The views of a scene show one set of named points, each view turned or mirrored, and shifted as a whole, with a little noise and some points left out.
In the rows, zero is written as 128.

Scene 1
View 1
(250): [117,136,134,141,112,140,101,129,117,149,139,139,143,137,111,146,122,148,130,130]
(224): [121,125,137,142,115,141,104,133,124,156,136,152,145,135,111,155,132,152,137,137]
(33): [132,168,159,130,123,116,128,154,113,147,157,135,130,175,112,156,125,130,98,166]
(261): [113,146,123,137,106,134,90,133,112,140,140,126,130,138,103,136,112,146,116,121]
(185): [110,140,122,134,103,142,91,130,117,136,133,122,131,125,105,135,117,144,123,118]
(88): [122,120,140,134,115,156,108,127,135,144,123,145,146,112,123,156,143,143,151,139]
(287): [124,150,148,134,116,148,122,121,116,138,137,128,151,132,127,144,122,130,134,147]
(199): [121,155,137,134,114,124,106,144,113,145,148,132,130,155,104,146,117,141,107,138]
(156): [112,139,129,132,106,150,99,123,119,134,130,124,139,118,116,137,120,140,134,125]
(272): [123,109,129,140,113,133,86,155,139,159,131,162,124,132,95,168,147,166,132,131]
(4): [106,163,127,138,105,148,105,106,97,132,141,109,151,131,118,118,92,131,123,118]
(279): [119,131,146,150,119,154,123,105,114,157,135,152,174,131,131,146,122,142,155,142]
(23): [114,137,133,132,108,157,104,116,121,133,126,123,145,110,122,137,124,137,143,128]
(52): [114,140,129,135,107,152,101,116,116,135,129,122,144,116,118,135,118,137,138,124]
(27): [117,128,130,149,113,131,94,137,118,161,142,155,141,148,100,151,122,159,126,128]
(112): [122,163,151,130,115,149,131,113,110,133,142,119,155,134,134,137,116,121,131,149]
(299): [124,132,145,139,118,146,116,126,124,148,135,145,151,131,121,154,133,142,142,145]
(270): [109,138,126,137,105,160,101,108,116,133,126,122,149,109,121,130,115,138,144,119]
(25): [109,149,114,112,95,140,73,151,130,113,123,97,98,109,97,134,125,136,108,109]
(285): [127,148,136,128,113,115,95,168,127,147,146,138,109,157,92,158,133,148,98,142]
View 2
(112): [147,121,127,122,138,111,125,128,129,108,144,135,122,87,134,92,134,118,125,108]
(224): [180,142,131,126,154,132,121,145,122,131,115,141,135,105,116,116,134,130,127,148]
(33): [157,170,140,115,160,133,135,142,131,123,146,115,128,108,137,92,82,134,108,100]
(185): [161,151,122,119,134,130,126,144,137,126,135,141,130,103,111,139,162,136,140,120]
(287): [158,127,126,124,141,116,123,135,127,114,133,136,126,93,127,102,135,120,125,122]
(250): [172,144,130,123,148,130,122,141,125,130,130,141,133,105,117,120,142,136,131,131]
(299): [173,128,130,127,150,124,119,142,123,122,117,139,132,99,122,105,131,119,123,143]
(4): [148,129,126,116,129,116,126,123,131,119,161,145,122,92,120,119,170,145,147,97]
(279): [179,105,136,129,150,114,113,129,109,125,125,151,131,90,124,90,142,131,129,149]
(25): [140,179,101,118,122,136,134,160,160,113,131,125,126,107,105,171,170,116,142,107]
(27): [185,162,139,121,158,144,123,144,122,144,127,143,141,116,111,128,136,155,132,139]
(272): [190,167,128,127,158,147,120,162,129,138,97,137,143,117,105,139,132,128,126,163]
(285): [166,192,132,116,156,149,134,158,141,132,129,119,136,121,119,133,108,136,119,116]
(52): [158,129,120,124,132,119,120,139,132,118,131,145,128,95,115,125,165,126,140,127]
(199): [162,166,134,117,150,135,129,143,134,129,142,128,131,109,123,118,122,141,126,108]
(88): [174,126,120,132,144,122,116,148,126,118,104,141,133,97,117,118,145,107,127,158]
(23): [162,124,122,125,135,119,119,137,128,117,127,145,128,94,117,120,160,121,135,132]
(261): [163,159,128,118,141,135,128,142,134,131,142,138,132,107,113,135,151,145,139,115]
View 3
(156): [128,144,119,136,118,134,124,118,112,143,126,143,135,126,113,99,113,117,116,113]
(270): [131,149,112,147,113,136,120,119,103,152,124,139,134,135,109,88,104,114,119,115]
(250): [125,138,118,120,110,141,138,132,124,142,117,138,142,111,119,103,120,125,116,107]
(52): [131,148,117,139,114,136,122,121,112,145,123,139,135,127,113,95,111,116,119,114]
(199): [130,141,134,108,120,135,139,129,145,136,112,138,151,97,115,124,129,126,105,121]
(224): [119,127,117,117,105,145,144,138,121,135,116,138,139,109,131,98,126,125,122,94]
(279): [126,148,112,137,100,161,142,153,125,150,94,119,130,120,127,75,112,114,136,97]
(299): [122,139,125,128,113,147,139,140,129,133,109,132,130,115,132,91,125,116,128,95]
(261): [130,139,119,115,114,130,132,119,122,146,127,145,152,110,106,118,117,130,102,123]
(4): [146,167,116,141,114,138,116,121,123,161,111,133,147,123,91,107,99,119,108,138]
(185): [129,139,117,128,116,128,125,114,113,144,129,147,145,120,108,110,115,124,108,119]
(272): [103,101,116,103,108,134,151,130,110,122,137,153,141,105,141,103,137,134,117,81]
(23): [129,147,118,141,115,139,125,126,115,142,117,135,132,127,117,91,111,113,123,109]
(25): [127,136,130,127,137,101,109,84,107,126,159,167,143,127,105,127,124,120,95,127]
(27): [118,123,113,104,102,143,149,139,122,143,117,139,152,100,123,108,123,135,112,102]
(33): [132,150,152,99,131,139,145,142,179,119,94,130,148,82,124,131,143,120,110,120]
(285): [118,122,138,92,127,125,145,123,147,118,127,151,153,88,124,136,144,131,100,111]
(287): [133,158,133,134,121,145,130,134,139,136,102,130,131,117,120,97,120,109,124,112]
(88): [116,132,120,135,114,142,135,131,113,128,121,139,121,124,138,81,125,110,131,85]
View 4
(272): [114,120,108,137,144,136,109,102,141,117,151,144,161,124,163,87,149,114,161,86]
(279): [135,133,107,160,129,109,144,120,145,178,127,136,139,113,123,116,128,134,169,76]
(299): [118,130,110,150,141,119,127,125,140,159,130,143,153,114,126,108,131,125,161,87]
(156): [116,136,105,152,124,129,105,119,132,150,134,135,141,118,117,117,126,140,147,118]
(185): [116,137,104,153,122,137,94,117,133,140,132,139,136,115,131,110,132,140,140,125]
(25): [91,136,102,139,129,154,64,119,120,115,141,139,151,122,117,112,130,139,124,159]
(23): [119,136,106,155,127,122,116,119,133,160,133,133,142,120,114,120,124,139,154,110]
(270): [123,140,102,157,115,123,112,114,130,158,138,126,134,123,111,127,121,149,152,119]
(33): [109,129,116,150,163,137,103,159,151,164,89,182,157,77,135,85,146,107,131,96]
(112): [118,137,110,158,137,120,120,146,138,184,107,149,145,101,97,120,121,133,146,107]
(27): [126,130,107,154,129,133,109,114,145,140,128,149,138,107,162,93,148,128,153,91]
(224): [122,127,109,148,139,127,120,114,143,142,137,144,153,117,147,97,141,120,162,84]
(4): [126,147,101,170,109,131,100,130,134,171,111,139,118,101,113,124,124,154,135,132]
(88): [116,128,110,143,140,120,127,113,135,149,148,133,162,132,120,113,126,125,168,92]
(52): [119,137,103,156,122,127,109,118,133,155,134,132,138,120,116,120,125,142,149,117]
(199): [114,133,109,154,140,140,94,137,143,149,108,162,142,92,139,95,143,124,135,110]
View 5
(4): [112,123,146,108,127,117,132,146,126,134,111,128,112,134,137,88,146,125,108,111]
(261): [103,134,125,114,119,138,134,135,151,148,105,130,132,137,136,100,118,126,114,129]
(299): [128,152,136,111,115,125,140,110,149,142,122,117,137,125,181,114,104,116,104,115]
(185): [108,142,130,109,131,139,136,136,148,148,108,138,130,131,138,100,114,131,114,120]
(25): [106,153,150,121,152,165,132,158,156,162,90,152,149,140,109,88,97,141,119,117]
(270): [119,147,138,98,142,125,140,135,133,136,122,143,115,119,151,103,121,131,112,98]
(272): [109,161,102,110,113,153,144,102,177,159,115,133,147,125,169,128,76,129,117,135]
(250): [113,141,126,109,115,130,138,118,152,144,115,124,131,129,161,109,112,121,109,125]
(27): [104,139,105,110,102,134,140,111,162,149,115,122,133,130,162,116,108,122,113,139]
(112): [135,136,170,118,120,110,130,128,129,135,114,108,133,136,169,95,129,111,100,109]
(88): [131,164,136,103,132,133,143,110,150,142,126,133,135,116,182,118,91,124,108,104]
(285): [107,142,130,135,99,152,131,123,173,166,94,114,165,153,146,105,93,120,112,154]
(224): [118,150,119,108,113,132,141,108,157,147,120,123,137,125,174,117,101,121,108,124]
(33): [125,129,157,142,82,125,124,117,159,154,98,86,164,159,167,98,113,103,97,151]
(23): [124,148,141,105,132,125,138,127,137,137,120,133,123,123,162,105,116,124,109,105]
(156): [118,147,140,107,134,133,138,132,142,143,114,136,127,126,151,102,114,128,110,109]
(52): [119,145,140,104,136,128,139,133,139,140,117,135,123,124,153,102,119,128,110,106]
(279): [128,144,131,99,113,108,142,105,137,129,134,116,117,116,191,117,122,115,101,107]
(287): [131,143,154,114,119,117,133,122,139,139,117,114,134,131,171,101,118,115,103,112]
(199): [111,131,137,128,101,134,130,126,155,151,102,112,147,147,149,99,115,117,107,141]

Which points are out of place in each view (at most two, in the order of its rows)? Write - if all are in place.
view 1 -> (23)
view 2 -> (27)
view 3 -> -
view 4 -> (224)
view 5 -> -

Scene 2
View 1
(26): [129,134,133,120,106,134,128,151,120,118,122,128,115,101,142,125,131,92,151,116]
(70): [138,103,130,113,136,143,147,157,77,139,119,118,101,83,155,124,122,108,127,94]
(121): [156,116,129,137,134,139,119,157,83,140,137,122,90,79,151,117,127,107,148,94]
(43): [133,111,126,121,139,141,139,156,87,143,124,124,94,94,152,123,118,98,120,98]
(45): [152,109,132,133,133,141,131,154,86,137,129,121,100,83,148,118,127,108,144,97]
(36): [136,136,125,139,126,132,117,150,117,134,135,134,94,111,142,122,124,82,134,110]
(129): [136,112,127,137,138,137,137,152,102,139,126,130,100,107,143,120,120,92,119,103]
(83): [148,121,129,152,125,135,123,148,118,129,132,133,107,110,132,115,129,91,143,112]
(251): [161,106,133,149,127,140,129,152,98,130,130,125,111,90,136,112,132,108,152,104]
(128): [128,139,131,127,104,132,126,149,131,116,123,132,116,110,136,124,133,86,149,122]
(152): [139,125,135,97,115,141,129,161,75,128,125,112,99,62,164,128,129,115,159,96]
(205): [146,124,129,129,128,138,121,156,93,136,134,124,94,86,151,121,126,101,146,99]
(221): [154,112,134,148,120,138,130,148,110,124,127,127,116,98,132,114,134,103,153,111]
(171): [130,105,130,125,130,141,149,153,99,132,116,127,111,102,144,123,122,97,122,106]
(94): [143,61,133,134,149,150,178,152,77,141,106,122,123,97,137,114,120,115,103,97]
(84): [151,114,134,141,118,139,131,150,109,124,126,127,118,95,136,116,133,101,153,111]
(259): [184,107,137,171,120,141,113,148,106,123,139,126,118,85,125,103,143,113,181,108]
View 2
(26): [126,105,122,142,140,146,110,157,114,127,129,149,98,132,127,114,121,120,124,135]
(36): [130,105,116,135,171,149,119,142,125,139,134,141,108,131,116,117,106,119,145,142]
(251): [118,108,149,136,146,156,143,144,123,130,128,124,102,160,132,126,102,104,131,143]
(84): [120,109,139,134,139,152,130,151,119,128,125,131,101,149,129,123,110,112,127,140]
(205): [129,98,136,151,162,150,138,142,128,132,146,142,97,146,134,117,104,101,130,137]
(152): [131,87,145,173,142,146,141,151,126,119,160,157,83,148,153,110,114,90,108,126]
(129): [120,113,135,147,174,156,118,130,135,120,142,131,113,147,124,117,105,121,134,136]
(43): [123,107,141,161,176,155,123,127,138,115,155,137,107,150,133,113,105,115,127,132]
(259): [118,104,151,114,127,155,163,159,112,148,112,117,95,164,129,136,96,90,137,154]
(70): [120,106,154,168,163,156,129,129,137,107,157,137,102,159,142,113,108,109,116,127]
(128): [127,107,113,132,140,144,106,159,112,132,119,148,101,126,118,115,122,128,130,137]
(221): [118,110,141,131,141,154,133,149,118,132,122,127,103,153,126,126,107,112,130,144]
(45): [121,102,149,151,158,155,142,138,130,124,146,133,100,156,137,119,101,101,126,137]
(121): [128,95,146,151,163,153,152,139,131,134,150,136,97,155,138,121,96,92,133,139]
(83): [123,111,128,127,155,152,126,145,121,137,122,128,108,144,118,124,104,119,141,145]
(171): [117,115,142,154,161,157,113,131,132,108,141,132,110,150,128,115,112,127,124,131]
View 3
(43): [128,121,115,129,121,141,137,138,140,133,113,146,130,134,150,105,133,116,131,147]
(36): [113,154,137,136,126,129,137,141,148,140,115,150,121,115,128,105,155,133,136,142]
(26): [115,163,148,126,138,122,124,121,146,120,125,146,123,130,124,102,151,115,119,140]
(94): [164,89,103,90,132,158,131,144,143,128,111,119,149,142,130,107,124,97,134,146]
(251): [141,141,107,122,137,132,128,143,131,115,130,147,118,124,105,104,137,119,136,143]
(84): [133,150,124,120,139,128,124,135,137,114,129,146,120,125,106,103,143,116,130,141]
(121): [129,136,94,142,126,133,133,144,124,117,127,161,113,125,129,102,130,123,134,146]
(70): [135,116,105,126,126,140,131,131,134,119,117,148,132,143,151,101,124,105,122,147]
(205): [123,143,110,140,126,130,133,137,131,120,124,159,117,127,134,102,135,122,130,145]
(259): [145,161,97,123,146,122,123,149,121,102,143,154,103,114,70,103,140,127,140,138]
(152): [120,141,106,144,130,125,121,116,121,98,130,167,117,149,153,95,119,103,110,146]
(171): [134,126,130,114,130,141,132,133,147,130,115,135,137,135,136,105,140,110,128,144]
(45): [135,131,102,131,129,135,131,139,129,117,126,152,120,131,129,102,130,116,132,145]
(221): [137,149,121,120,140,129,126,140,138,117,128,144,119,122,100,105,144,118,133,141]
View 4
(221): [126,112,139,112,136,160,114,130,142,118,121,122,154,131,132,138,152,137,108,122]
(128): [114,115,129,114,124,163,135,88,146,111,132,126,143,135,126,124,148,121,113,129]
(171): [117,99,129,104,132,143,115,134,143,124,134,133,133,106,125,134,133,113,126,114]
(152): [136,85,141,149,120,157,131,143,149,142,142,137,139,107,121,114,106,141,91,122]
(45): [132,105,134,118,137,151,114,155,144,128,131,131,143,117,128,130,127,139,104,115]
(43): [122,106,122,104,137,140,118,144,145,124,138,136,130,109,122,126,121,121,118,112]
(205): [131,113,126,118,136,153,123,142,146,125,136,133,140,123,125,119,122,142,99,119]
(121): [138,112,128,119,141,151,118,161,146,127,132,133,143,122,128,121,120,150,94,117]
(94): [120,83,143,93,139,134,88,176,137,135,123,131,135,85,129,160,139,105,140,99]
(83): [121,125,125,100,141,156,119,124,143,109,125,126,147,138,130,130,149,135,111,122]
(70): [128,91,133,118,133,143,113,157,146,136,139,137,132,98,123,127,115,123,114,111]
(84): [125,108,140,116,133,162,117,127,143,121,124,122,151,128,130,135,148,135,108,122]
(36): [121,130,113,98,140,150,130,116,146,110,137,131,136,134,125,116,135,131,109,122]
(259): [138,120,149,122,142,174,108,146,139,118,107,113,171,148,138,142,164,165,90,126]
(129): [120,115,120,94,142,142,116,139,144,118,135,134,133,116,125,128,132,121,121,113]
(251): [130,110,139,113,139,158,110,147,141,123,121,124,153,127,132,137,146,143,104,119]
View 5
(83): [136,133,103,135,138,125,143,123,139,134,134,142,135,152,127,119,141,146,133,128]
(43): [122,117,118,107,113,145,117,125,161,136,148,117,130,152,112,110,143,133,136,126]
(129): [131,123,106,116,125,139,123,121,154,138,137,122,131,147,115,116,146,138,133,120]
(84): [128,131,120,128,124,114,138,122,134,130,142,141,146,154,123,118,136,148,135,140]
(94): [131,110,126,84,111,109,95,100,162,135,144,118,156,124,76,117,165,145,123,122]
(26): [119,127,111,141,117,128,134,126,124,141,135,122,142,164,141,121,126,151,147,143]
(121): [128,129,131,110,118,134,139,136,159,119,161,147,126,159,119,105,139,126,132,139]
(128): [123,130,101,149,126,128,137,123,120,145,127,121,141,163,145,125,125,156,146,138]
(36): [130,130,98,136,134,145,141,130,145,138,134,128,124,159,134,117,135,139,137,122]
(152): [106,119,147,109,91,134,125,138,147,125,170,127,137,172,130,105,124,133,147,161]
(259): [140,144,128,130,138,93,161,127,133,110,153,182,144,151,121,114,140,144,123,151]
(70): [117,115,132,98,101,134,112,124,160,132,156,119,137,152,108,109,142,134,137,137]
(45): [125,125,129,110,116,127,131,128,154,124,155,140,135,154,115,108,141,134,133,139]
(205): [124,128,125,118,117,136,136,133,151,127,153,136,129,161,125,109,135,132,137,139]
View 6
(94): [156,126,102,144,102,155,120,142,112,81,144,133,131,178,155,118,110,105,149,117]
(45): [155,137,121,154,119,123,116,139,130,145,137,142,131,143,150,116,118,122,114,138]
(83): [143,122,119,155,131,117,146,138,113,152,141,156,131,131,125,98,135,118,110,128]
(221): [147,120,119,159,126,116,135,139,119,151,148,163,130,148,139,100,130,120,104,128]
(121): [155,142,126,156,119,117,113,140,130,156,130,142,131,133,147,118,112,129,112,144]
(251): [154,125,121,155,122,118,125,141,118,149,143,160,131,149,145,105,119,124,108,133]
(129): [144,133,115,150,124,131,136,137,120,131,134,131,131,130,128,112,132,111,126,127]
(36): [136,131,122,156,134,119,146,134,123,154,135,138,132,113,117,104,144,113,113,131]
(259): [159,114,127,160,123,100,128,145,107,172,148,190,131,154,149,93,110,140,92,139]
(84): [147,121,119,161,127,117,133,138,126,152,150,159,130,148,142,103,133,116,102,126]
(128): [132,120,116,166,140,120,152,131,138,160,155,149,130,131,126,99,163,102,95,119]
(171): [144,130,111,154,121,138,132,136,130,124,144,132,130,144,138,114,136,104,123,122]
(26): [134,124,115,165,139,122,147,132,141,156,154,144,129,135,129,104,161,101,97,121]
(152): [154,149,124,167,124,123,99,133,168,158,143,129,131,146,167,130,130,114,96,142]

Which points are out of place in each view (at most two, in the order of its rows)? Write - if all are in place.
view 1 -> -
view 2 -> -
view 3 -> -
view 4 -> (43)
view 5 -> -
view 6 -> (94), (26)

Scene 3
View 1
(46): [102,96,109,124,124,133,126,133,127,156,129,128,127,128,119,98,127,139,107,121]
(115): [128,112,104,136,127,124,126,122,139,137,143,139,120,117,140,111,138,138,110,131]
(264): [146,128,100,134,119,117,131,108,138,105,127,160,110,120,127,110,141,137,121,144]
(17): [104,95,109,126,127,132,124,133,131,161,136,126,129,126,128,101,129,139,106,119]
(50): [127,124,106,139,133,127,128,125,140,133,128,142,110,120,124,105,134,134,109,149]
(170): [125,111,102,134,121,126,130,122,132,134,137,138,119,120,136,111,136,141,109,125]
(198): [123,115,101,139,125,129,132,124,133,137,137,133,116,119,138,112,136,141,104,128]
(104): [124,119,109,132,131,125,126,124,140,133,121,149,113,125,113,97,133,132,116,150]
(269): [111,125,110,139,137,137,131,138,133,145,110,131,103,126,105,95,124,133,99,154]
(44): [115,107,112,126,134,126,121,128,142,147,128,143,122,125,116,94,131,131,117,143]
(155): [140,124,101,129,113,119,136,109,129,102,117,160,110,126,118,107,136,139,121,139]
(207): [117,121,109,137,135,132,128,131,138,142,123,137,110,123,116,98,130,133,107,151]
(81): [132,120,113,131,140,119,118,120,155,134,132,156,119,121,119,96,137,127,125,160]
(54): [141,119,103,123,112,115,130,105,132,101,118,168,115,126,114,104,137,138,129,140]
(19): [138,127,106,136,131,120,127,115,146,121,127,156,110,119,122,102,137,133,119,155]
(229): [92,104,114,143,150,144,121,154,141,188,141,104,119,118,131,98,125,132,87,137]
(18): [139,126,103,133,121,120,131,114,135,111,121,159,110,123,119,105,137,136,119,145]
(37): [134,115,104,128,122,118,126,113,138,120,131,154,119,122,126,106,138,136,121,136]
(21): [116,108,106,136,133,130,125,130,139,152,141,129,121,119,136,106,133,137,104,131]
View 2
(18): [147,118,111,131,129,144,124,136,111,141,143,139,154,127,145,135,140,125,122,116]
(50): [156,129,111,118,133,146,121,127,119,127,130,144,153,118,134,136,131,126,137,120]
(229): [163,163,114,81,142,157,130,107,139,109,99,153,133,90,111,132,103,135,165,134]
(269): [165,145,123,108,134,162,120,115,121,125,131,148,144,111,135,156,139,128,138,137]
(17): [140,148,112,97,134,155,144,123,127,135,115,144,125,98,124,123,106,139,141,124]
(264): [144,110,108,135,130,137,123,142,107,142,142,138,158,130,148,130,139,126,122,108]
(155): [140,112,117,132,126,146,125,142,102,154,145,137,152,130,153,142,145,131,117,113]
(170): [139,127,111,110,133,141,132,135,113,142,119,142,143,113,136,125,118,136,138,113]
(19): [153,121,105,132,132,144,122,131,118,127,143,141,159,125,137,130,137,122,126,116]
(207): [158,139,114,114,134,155,124,120,123,124,130,146,146,113,131,140,131,128,137,129]
(198): [145,129,113,106,134,140,128,134,114,139,114,143,145,112,135,129,118,135,145,114]
(115): [142,127,105,114,134,138,131,134,119,134,119,142,147,114,131,120,116,132,141,111]
(54): [136,114,110,139,125,147,132,140,108,151,154,135,148,130,150,132,141,128,108,113]
(104): [153,133,111,123,131,154,128,124,121,129,140,143,146,118,134,136,133,126,125,125]
View 3
(81): [122,139,125,144,122,130,105,129,117,125,120,120,115,102,121,111,138,112,118,144]
(269): [135,144,114,114,125,122,111,151,112,129,107,127,107,112,135,106,141,120,138,182]
(37): [99,125,117,128,124,124,118,133,115,123,107,122,121,119,126,116,130,112,118,137]
(264): [98,107,113,129,127,130,117,133,97,127,108,120,121,120,125,112,131,106,110,136]
(18): [106,113,114,127,122,129,117,135,99,128,105,119,115,118,128,113,135,109,115,142]
(115): [93,137,119,125,135,119,118,141,128,118,117,133,131,118,121,111,124,116,130,151]
(207): [123,143,117,123,127,123,110,145,117,125,112,127,114,111,129,108,137,118,132,169]
(104): [120,136,117,128,121,126,112,138,115,126,108,122,112,110,129,113,138,115,124,153]
(19): [114,122,118,136,126,131,110,133,105,127,115,121,117,110,124,109,135,109,116,147]
(21): [101,151,119,122,136,116,116,145,136,117,117,136,130,115,123,110,126,121,139,162]
(54): [101,109,112,126,114,128,121,130,99,128,95,113,111,122,132,122,137,108,107,125]
(170): [92,134,116,118,132,117,121,143,126,119,109,131,129,123,125,113,124,117,131,151]
(17): [103,165,120,113,127,108,121,147,152,116,106,135,124,119,129,119,128,127,144,160]
(44): [119,153,122,128,120,120,112,138,132,122,109,125,113,110,128,117,136,119,129,153]
(198): [95,136,114,117,137,118,120,146,124,119,112,134,130,122,125,109,124,117,135,159]
(50): [111,135,117,126,128,124,113,141,115,124,112,127,119,114,126,110,132,115,128,158]
(46): [107,161,118,109,123,108,123,149,147,119,99,131,117,121,134,121,132,127,143,159]
(229): [123,185,124,116,139,110,110,157,155,116,124,146,127,106,124,104,130,132,160,195]
(155): [100,107,110,121,120,127,121,137,98,127,97,118,114,125,131,117,134,109,112,137]
View 4
(17): [114,127,114,121,114,150,115,160,138,139,125,114,119,138,145,127,126,126,140,120]
(37): [131,121,129,128,144,127,101,139,124,120,151,112,102,131,118,111,118,136,140,115]
(81): [114,120,142,129,146,112,106,132,115,139,140,124,109,123,122,109,115,144,142,127]
(46): [115,129,114,118,118,151,109,159,140,135,126,114,122,129,139,132,123,127,140,118]
(264): [136,127,139,132,165,118,97,136,119,113,161,98,102,131,103,110,113,130,135,115]
(115): [126,123,128,133,136,133,115,151,126,130,144,107,107,150,129,112,122,127,138,120]
(229): [88,135,128,125,116,147,134,168,134,168,109,113,139,151,155,135,123,118,134,137]
(54): [141,124,130,123,155,122,87,132,124,106,158,109,99,112,104,113,113,139,141,108]
(50): [117,130,138,129,151,124,111,144,121,135,142,107,117,134,121,119,116,127,134,124]
(198): [124,128,125,131,138,139,113,156,130,129,143,100,113,148,127,119,121,121,135,119]
(170): [128,126,123,129,136,140,110,153,131,125,145,103,108,146,126,117,122,124,137,116]
(19): [122,125,142,131,156,115,103,135,116,128,150,111,108,128,113,111,113,135,138,123]
(21): [115,126,127,130,129,139,119,156,129,141,134,109,116,149,137,119,123,124,136,124]
(44): [113,126,128,122,132,130,107,144,128,139,131,121,117,122,131,122,118,137,141,123]
(18): [130,128,136,127,159,121,97,137,121,117,155,105,106,124,107,114,113,132,136,116]
(207): [105,137,137,124,147,129,111,147,125,144,132,109,129,125,124,130,114,125,134,129]

Which points are out of place in each view (at most two, in the order of its rows)? Write - if all are in place.
view 1 -> -
view 2 -> (155)
view 3 -> (50)
view 4 -> (264), (207)

Scene 4
View 1
(166): [126,149,118,108,118,115,133,133,127,130,166,159,152,161,139,125,117,143,122,136]
(122): [141,126,131,110,106,125,132,115,140,142,147,176,137,138,121,109,107,135,130,151]
(193): [143,103,124,117,114,125,139,95,147,145,128,180,128,125,106,97,109,118,141,157]
(118): [122,125,106,101,138,104,135,140,129,140,146,159,147,162,157,115,137,136,122,118]
(30): [119,115,107,112,138,114,146,114,124,137,140,154,134,142,117,108,133,116,140,145]
(82): [107,96,89,118,159,108,156,102,120,134,124,145,131,139,112,102,148,95,148,142]
(138): [126,141,120,111,116,119,137,122,128,130,161,160,148,152,127,120,114,136,128,145]
(2): [140,108,126,106,120,118,135,113,141,152,133,176,129,134,121,99,119,124,134,147]
(47): [129,124,115,99,133,107,134,139,129,150,146,162,140,155,149,112,134,137,125,126]
(40): [119,133,102,111,132,110,137,127,127,127,153,158,154,162,147,121,126,133,125,127]
(15): [117,131,114,93,143,104,139,153,115,152,154,146,135,157,147,116,146,135,127,125]
(66): [107,118,89,109,153,101,146,128,120,132,142,146,145,160,143,115,146,118,131,123]
View 2
(30): [138,126,124,131,146,130,129,112,158,100,118,130,104,126,116,112,148,135,119,117]
(138): [121,113,134,130,119,130,118,114,153,124,123,135,127,115,119,96,143,107,123,117]
(47): [139,132,133,117,107,137,140,112,145,113,136,131,109,103,106,117,142,118,127,127]
(193): [122,133,113,140,158,113,124,89,178,103,149,131,116,123,114,82,178,130,109,118]
(2): [128,134,121,129,133,123,133,95,165,108,151,130,113,112,109,94,166,121,115,123]
(15): [145,128,132,111,105,140,146,122,139,110,123,128,102,104,108,133,125,117,130,113]
(166): [124,113,141,125,105,137,121,118,143,128,123,136,127,108,115,103,135,103,128,124]
(82): [153,134,123,136,166,135,131,115,158,86,104,129,86,138,117,123,152,162,119,124]
(122): [118,122,122,131,129,118,124,99,165,118,145,132,127,111,114,85,160,110,116,116]
View 3
(40): [132,116,132,143,122,127,112,118,134,142,155,143,145,121,130,116,126,116,124,146]
(166): [131,106,142,141,122,128,110,131,116,134,149,147,156,118,131,104,131,108,126,145]
(66): [136,126,124,150,128,127,117,96,159,151,151,135,139,116,117,130,107,119,119,138]
(82): [166,143,108,133,149,106,111,103,174,157,128,121,154,104,108,148,104,132,112,136]
(118): [125,119,134,147,123,137,110,102,126,149,153,151,131,115,120,121,120,116,125,136]
(2): [153,131,127,117,145,119,93,128,104,149,126,148,148,100,111,134,139,131,125,139]
(15): [125,118,140,156,125,142,112,100,123,144,137,154,135,102,109,117,104,105,125,122]
(193): [172,137,118,104,155,104,88,143,109,151,116,137,160,100,111,142,145,139,121,144]
(30): [156,131,123,132,142,113,106,119,143,146,128,132,157,106,115,131,117,124,119,137]
View 4
(47): [116,120,116,138,136,125,147,120,103,127,152,165,137,121,134,115,129,118,133,136]
(138): [116,131,111,121,120,116,134,119,109,136,168,141,135,118,116,117,131,134,128,111]
(118): [116,114,107,142,136,131,145,117,110,126,139,170,140,115,137,113,129,109,135,148]
(2): [114,128,137,137,154,107,135,115,97,126,169,139,150,144,126,114,127,136,141,122]
(15): [124,116,107,135,127,132,158,135,103,131,152,173,124,108,146,122,121,112,133,135]
(30): [132,118,114,134,148,117,142,133,120,141,168,133,142,130,139,123,110,131,149,121]
(66): [133,107,92,140,140,133,145,128,133,140,145,151,137,114,144,120,112,114,147,141]
(40): [119,119,96,131,124,127,135,117,123,135,149,151,139,112,122,115,130,121,133,132]
(122): [111,137,134,126,136,106,132,115,94,128,175,135,145,137,116,114,133,142,133,109]

Which points are out of place in each view (at most two, in the order of its rows)? Write - if all are in place.
view 1 -> (2)
view 2 -> -
view 3 -> (15)
view 4 -> (118)
